A landscape with many valleys, sampled at points; each row gives a point and its height.
From any point a ball rolls to the lowest of the 4 points nearest to it. It stops when none of these is lower. Distance is the straight distance between rows; heights are no part of it.
Q167 h=831: [ -7  -7 -28   2 -26 -35   8 -67  13  -3  41  49  15  10 -27  46 -20 -27
 -39  -3 -35]
Q297 h=756: [ 19  23  13 -14 -11  45 -16   9 -35 -22 -32  -7 -31   3  42 -29  40 -22
   7  14  10]
Q865 h=78: [  2  -9   8  55  -1   9  -1  -3  14  -7 -21 -27  12 -27  -6   4 -22  42
  28  13  29]
Q876 h=830: [-24  31 -27 -47  21  -3   4  42  -5  53  26   0 -14  15  -8 -27  27 -43
 -41 -64 -33]
Q210 h=823: [ 23 -24 -10  18 -22  -2   5 -40 -18 -16  -9  27 -14   3  14  30  -3  -1
  -6  45  -3]
Q885 h=614: [ 19   5  17  24  13  12  -8 -11 -23 -42 -15  -2 -20  -9  27  -9   7  11
  31  26  30]
Q3 h=633: [ 21   9  26  51   8  14  -1  18 -22 -32 -40 -22  28 -14   7 -16 -32  65
  48  23  50]
Q677 h=757: [-43   8 -22 -38  29  -3 -18  23  31  66  23  -9  21   1 -35  -3  14 -23
 -17 -39 -39]
Q588 h=529: [  5 -47  33  -8  -8  21 -27   6  31   0 -17 -28 -14 -10  -1   1  11  -3
  33  22   0]
Q332 h=875: [-19 -37 -32 -68  29 -16   0  -5  47  69  27  14  29  15 -26  30   6 -39
 -16 -23 -69]
Q782 h=596: [-17  30 -31  -3   9 -23  13 -14  11  26  28   7   2  -1 -29  16  -8 -12
 -46 -15 -20]
Q339 h=508: [ -6 -50  -9 -37  -6 -14  -1 -28  46  26  27  14   9   7 -14  25  -3 -27
 -26  15 -46]
Q36 h=484: [ 17  73  -6  16  31  -3  22 -14 -49 -49 -14  16  11   1  23 -34 -18  13
  15   0  19]
Q300 h=621: [-10  21 -21  36   9 -38   9   0  -3   3  11 -12  14 -22 -30  -3 -25  16
  -3 -10   7]
Q624 h=554: [  5  13 -13   6 -14  -7   2 -16 -14  -8  23   4 -20  -3  -5   4  13  -9
 -14   0  -7]
Q331 h=514: [-18  49 -21  16  11 -24   7  16 -10  -2  27   4  -8 -10 -25 -20   9  -6
 -29 -37 -11]
Q400 h=819: [ 29  -7  25 -11 -14  28 -23   5 -20 -17 -30 -13 -22  22  42 -17  18 -13
  16  41   4]
Q437 h=750: [-16  37   0  18  13   7 -21  33   6   6  -7 -39  -1  -4 -15 -32   6  20
  12 -19  23]
Q549 h=692: [-12 -20 -17 -47  12  -2  -1 -13  23  22  24  -1 -23  13   1  19  17 -33
 -37  -8 -54]
Q43 h=552: [ 10  33 -20 -20  -9  -2  28 -24 -30 -13  15  28 -46  28   7 -13  15 -29
 -24 -21  -6]
Q149 h=528: [  8  44 -10  40  13 -15  12 -18 -25 -35   2   9  14  -2   1 -13 -16  15
  -3   4  22]
Q725 h=451: [ -7  58 -23   5  -2 -23  17 -12 -19 -15  20  11 -13   6  -5 -15   3 -11
 -20 -17   6]
Q889 h=754: [-45   8 -25   5  12 -28 -14  36  42  63  21 -33  39  -5 -63  13  -7  28
 -24 -50  -5]
Q883 h=825: [-45 -39  -3 -67  31   8   2  13  53  59  34 -15  40   7 -24  18   7 -16
  -3 -38 -56]
Q12 h=557: [ 27  -1  19  29  26  12   1   1 -40 -53 -47   2   8 -19  24 -16 -23  47
  52  34  52]
Q499 h=397: [  5 -36  34  45 -21  19  -2  11  15 -11 -38 -21  26 -28  -7  22 -27  47
  38  35  50]
Q118 h=465: [ 30  47  -4 -14  11  10  20 -14 -68 -36 -10  31 -32  11  39 -22  22 -26
 -17 -12   0]
Q561 h=533: [ 10 -47  43  60 -27  12  -1  13  22  -7 -34  -5  33 -39   5  32 -27  45
  46  19  42]
Q472 h=660: [ 21 -23  20  56 -13  -2   8 -25 -10 -43 -25  29  24 -18   3  33 -42  29
  33  39  45]
Q343 h=844: [-22 -20  -8  41 -37 -41   2  10  42  36  18   7  51 -27 -44  60 -40  24
 -20 -31  11]
Q837 h=575: [  8 -72  43  42 -39  42 -21  -2  45 -13 -51 -31   5 -21   0  29 -26  38
  57  38  45]
Q165 h=744: [ -3  -8 -18  17 -12 -38  -1 -39   1 -17  14  19  -3  -3 -17  27 -33  -7
 -33  16 -13]
Q616 h=441: [ 40  64   1  -5  -3   0  41 -19 -73 -56 -17  31 -13   9  32 -42   6  -4
 -13  -9  36]
Q87 h=476: [  6 -59  38  16 -24  31 -16  -5  19 -16 -35 -18   2  -7  19  11   5  20
  53  44  35]
Q387 h=666: [  6  32  -5 -16  25  25 -17  40 -19   6  -1 -28 -31  15  11 -41  42  -7
  -3 -20   3]
Q145 h=824: [-13 -37  15  59 -29 -14  -3   7  39  30  -1 -12  57 -29 -47  32 -26  30
  -2   2  17]
Q72 h=655: [-12  -6 -19   1   0 -21  -6  -6  25  23  23  10   0  10 -23  26  -1 -16
 -28  -6 -20]
Q821 h=632: [ 18 -73  28  -9 -24  24 -24 -10  22 -22 -30 -11 -13  -1  18  15  14 -12
  25  44  -7]
Q474 h=260: [ -5  41   7  41  22  -9  14  10   3 -23  -8 -28  27 -17 -12 -14 -15  43
  23  -9  30]
Q628 h=612: [-38 -48  -2 -11  -9 -25 -13  10  55  63  24 -12  57  -4 -47  47 -20   8
 -10 -18 -28]
Q733 h=680: [ -6 -39  21   7   6  38 -33  39  37  15 -10 -45   6 -17 -31  -5  -3  17
  26   4  16]
Q571 h=807: [ 16 -33   9 -44 -15  26 -22 -21   6 -13 -15   7 -37   7  33   4  30 -33
   6  30 -23]
Q263 h=672: [-41  26  -4 -11  34  -7  -9  40  44  57  15 -40  13  10 -30 -12  22  10
   4 -43 -10]
Q958 h=603: [ 27  27 -14 -53 -10  21  25  47 -30  13  25  12 -27  30  10 -44  47 -53
 -35 -37 -26]
Q558 h=503: [  4   0   4 -14   0  16  -5  19   3  -4   3 -19 -27  -7  13 -15  16 -13
  -1   2  -4]
Q187 h=811: [-31   0 -21 -28  -6 -29 -11   2  34  69  46   9  11   3 -24  13   1 -11
 -28 -33 -40]
Q83 h=714: [-31  37 -19  35  28 -30  -4  29  10  24  28 -37  33  -3 -51 -11 -10  19
 -19 -48   7]
Q336 h=647: [ 28 -13  20  39   0  -9  -1 -17 -31 -57 -31  33  28  -3  36  18 -49  38
  22  40  45]
Q979 h=743: [-40   8  15 -25  22   6 -15  35  36  52   6 -53  10  -1 -31 -12  16  19
  21 -27  -6]
Q793 h=738: [-29 -14 -14  25 -13 -44  19 -17  34  43  33  17  54   2 -47  32 -26   9
 -46 -19 -23]
Q551 h=843: [ 35 -12   9 -49 -21  31   2   7 -26  -7   9  11 -47  39  23 -16  48 -41
 -30 -14 -37]
Q298 h=665: [ -7 -14  -7   7 -12 -14  -8 -33   8   6  18  15  -9  -3  -6  15 -15  -2
 -13  13 -15]
Q189 h=387: [ 15  74 -21   7   5 -16  41  -6 -50 -35  24  13 -16  14  17 -29   5  -3
 -18 -29  -5]
Q109 h=745: [ -1  51 -19 -20  -5   3  17  31 -26  22  16   5 -32  13   1 -37  39 -27
 -24 -51 -24]
Q866 h=180: [-26 -50   9 -21 -20   2  -8  -4  33  23   7  -1   4   3 -20  33  -2 -10
  -4  -3 -34]
Q819 h=558: [ 42  16  19  -7  -9  33  23   6 -80 -45 -32  23 -34  22  66 -39  36 -29
  -9  10  26]
Q163 h=496: [ 16  36   0  46  23   5  12   4 -28 -54  -6   0   7 -20   2 -27 -32  46
  33  15  37]
Q880 h=610: [ 24  39 -11  15   7  -5  23 -51 -53 -41  -5  37  -5   4  10   8 -20  -4
 -15  17  14]
Q552 h=747: [  7 -34  14  41 -22 -24   7 -35   1 -32  -9  19  11 -10   4  41 -34  11
   3  51  23]
Q326 h=588: [-24  53 -29  -9  22 -18  -2  48   6  44  27 -19   0   5 -30 -30  26  -1
 -15 -64  -6]
Q103 h=658: [ -8  10 -26 -27  -5 -29   7 -23  10  25  40  33  -5  13 -28  22  -3 -24
 -33 -23 -34]
Q85 h=616: [ 23   5  15  -3  -7  -1  10 -34 -48 -39 -24  41 -30  21  41 -10  -6 -10
  13  39   8]
Q311 h=689: [  5 -51  -8 -16 -16  -3  -1 -39  35  10  11  31 -23  14   2  32   0 -24
 -16  15 -34]
Q642 h=674: [ 16 -10  -8 -33  -5   9  -3 -16  -9 -16  15  -9 -28  21  30  -9  22 -31
 -18   9 -12]
Q596 h=669: [-17  -2   8  22  -9  -2 -16  14  32  32  11 -31  24 -13 -30  10 -21  24
   6  -7   6]
Q392 h=492: [ 10  35   0  17  31  10   5  11 -42 -43 -25   2  -3  -2  29 -24 -16  23
  21  15  31]
Q942 h=483: [-21 -19  -7 -26  -2   1 -13   2  28  13  12 -13  -5 -13 -17   3   3 -15
   5   2 -27]
Q257 h=663: [  5  26  26  15  20  30 -12  21 -24 -24 -36 -29 -26   2  38 -37  14  28
  37  26  48]
Q862 h=865: [ 42   7   9 -45  -6  38  -3  33 -45  -8  -2  -1 -38  30  64 -31  51 -35
 -26  -9  -9]
Q261 h=746: [-12  11 -28 -46   6 -17   3  19  11  52  27  22  -4  13 -20  -3  20 -36
 -28 -43 -45]
Q436 h=806: [  2   6 -13 -41  18   3 -12  29   3  31  11 -14 -16  15  -1 -27  42 -23
  -2 -30 -26]
Q805 h=495: [-32 -48  19  -7  -8  -7 -17  11  56  45   0 -22  42 -10 -36  18  -9   0
  -5 -10 -16]
Q451 h=292: [ 18  24 -45 -35  -4 -11  31   1 -25  22  38  31 -21  24  -3  -6  45 -51
 -59 -49 -34]
Q469 h=431: [  9  56   7  35  28  -8  17  21 -25 -30  -6  -9   7  -7   6 -27 -11  34
  14   9  29]
Q249 h=645: [-34 -46  14 -14   8  16 -25  26  57  41   4 -35  17  -6 -20  10  12   8
  23   6  -7]
Q908 h=742: [-27  30 -12 -15   6   4  -6  34  22  22  -1 -46 -10  -3 -20 -21  17  20
  -7 -30 -12]
Q960 h=834: [  0   1 -35 -74   7   7   8  31  -9  55  28  15 -17  35   4 -23  50 -52
 -39 -56 -64]
Q359 h=695: [  1  43   5  10  16  27  -3  29 -25 -24 -22 -30 -28  -2  20 -46  28   1
  22  -7  19]
Q688 h=862: [-39 -21 -33 -21 -16 -27  -2 -31  54  56  34  10  18  14 -35  42   0 -25
 -45 -11 -40]
Q321 h=280: [ -8 -11  18   6  -3   7 -15  11  -2  -9  -2 -10 -14 -17   1   0  -1  11
  12  20   4]
Q333 h=736: [ 22 -13   8  16  -4 -11   7 -50 -32 -48 -13  30  -3 -13  37  19 -36   6
   9  54  20]
Q256 h=421: [ 32  61  13  10  27  -5  20  -7 -63 -51 -37  18   7 -20  41 -32 -22  32
  35  14  45]
Q792 h=609: [ 13 -10 -27 -60  -3  13   1   4   5  25  21  10 -23  44   5   8  40 -58
 -26 -34 -49]
Q124 h=553: [ 18  28   5  13  10  -4   7 -24 -38 -38 -11  28 -12  -9  33 -11 -16   8
  14  14  21]
Q485 h=631: [-28   0  -7  -9   0  18 -19  22  31  24   7 -19   4 -13 -17   1   3   1
   8  -4   0]
Q65 h=608: [  0 -72  31  29 -32  16  -4  -7  26 -10 -16  -6   2 -21   5  34 -11  24
  30  59  34]
Q397 h=571: [-22 -33   9  28 -18   1   0 -26  22 -14  -9   3   4 -28  -5  20 -19  -6
   8  29   0]
Q142 h=480: [ 42  39  21   7  14  16  22 -18 -68 -57 -52  31 -19   8  43 -37 -21   5
  13  21  44]
Q427 h=373: [ -4 -20  32  20  -7  31  -9  11  10 -12 -33 -31   0 -20  13 -15  -7  33
  48  24  43]
Q121 h=642: [  9  -2 -21 -10 -21 -20   3 -17   4  -4  23  22 -25   7 -11  16   3 -25
 -20   3 -20]
Q205 h=316: [ 22  50  36  35  49   2   5   9 -58 -56 -62 -11  30   0  29 -40 -39  60
  57  11  63]
Q86 h=534: [ -8 -62  17 -31 -27   9 -24  -8  42   2   8  -3 -10  -2   8  21   9  -8
  16  27 -16]
Q873 h=923: [ -3 -61 -19 -72   2  -8  -3 -27  49  47  39  32  19  27  -2  35  12 -53
 -31 -29 -83]
Q748 h=540: [  3 -36  27  46 -11   1  -3 -11 -10 -40 -33  -2  21 -15  19  13 -32  40
  32  42  49]
Q45 h=741: [ 28 -31  10  50 -21 -24  18 -40 -22 -54 -36  39  17 -19  22  27 -43  22
  33  67  35]

Call two points neighbours if one is among the 4 nearest of the other. Go from one point of each pair to the other, from neighbour to neighbour, staying as low as possible. Name the highest point that can't be avoided.
Q792 and Q321 -> Q549
Q256 and Q189 -> Q142
Q865 and Q321 -> Q427

For each start below, name the point where the ball stops.
Q261 -> Q189
Q45 -> Q865
Q124 -> Q865
Q167 -> Q189
Q677 -> Q189
Q12 -> Q865
Q187 -> Q189
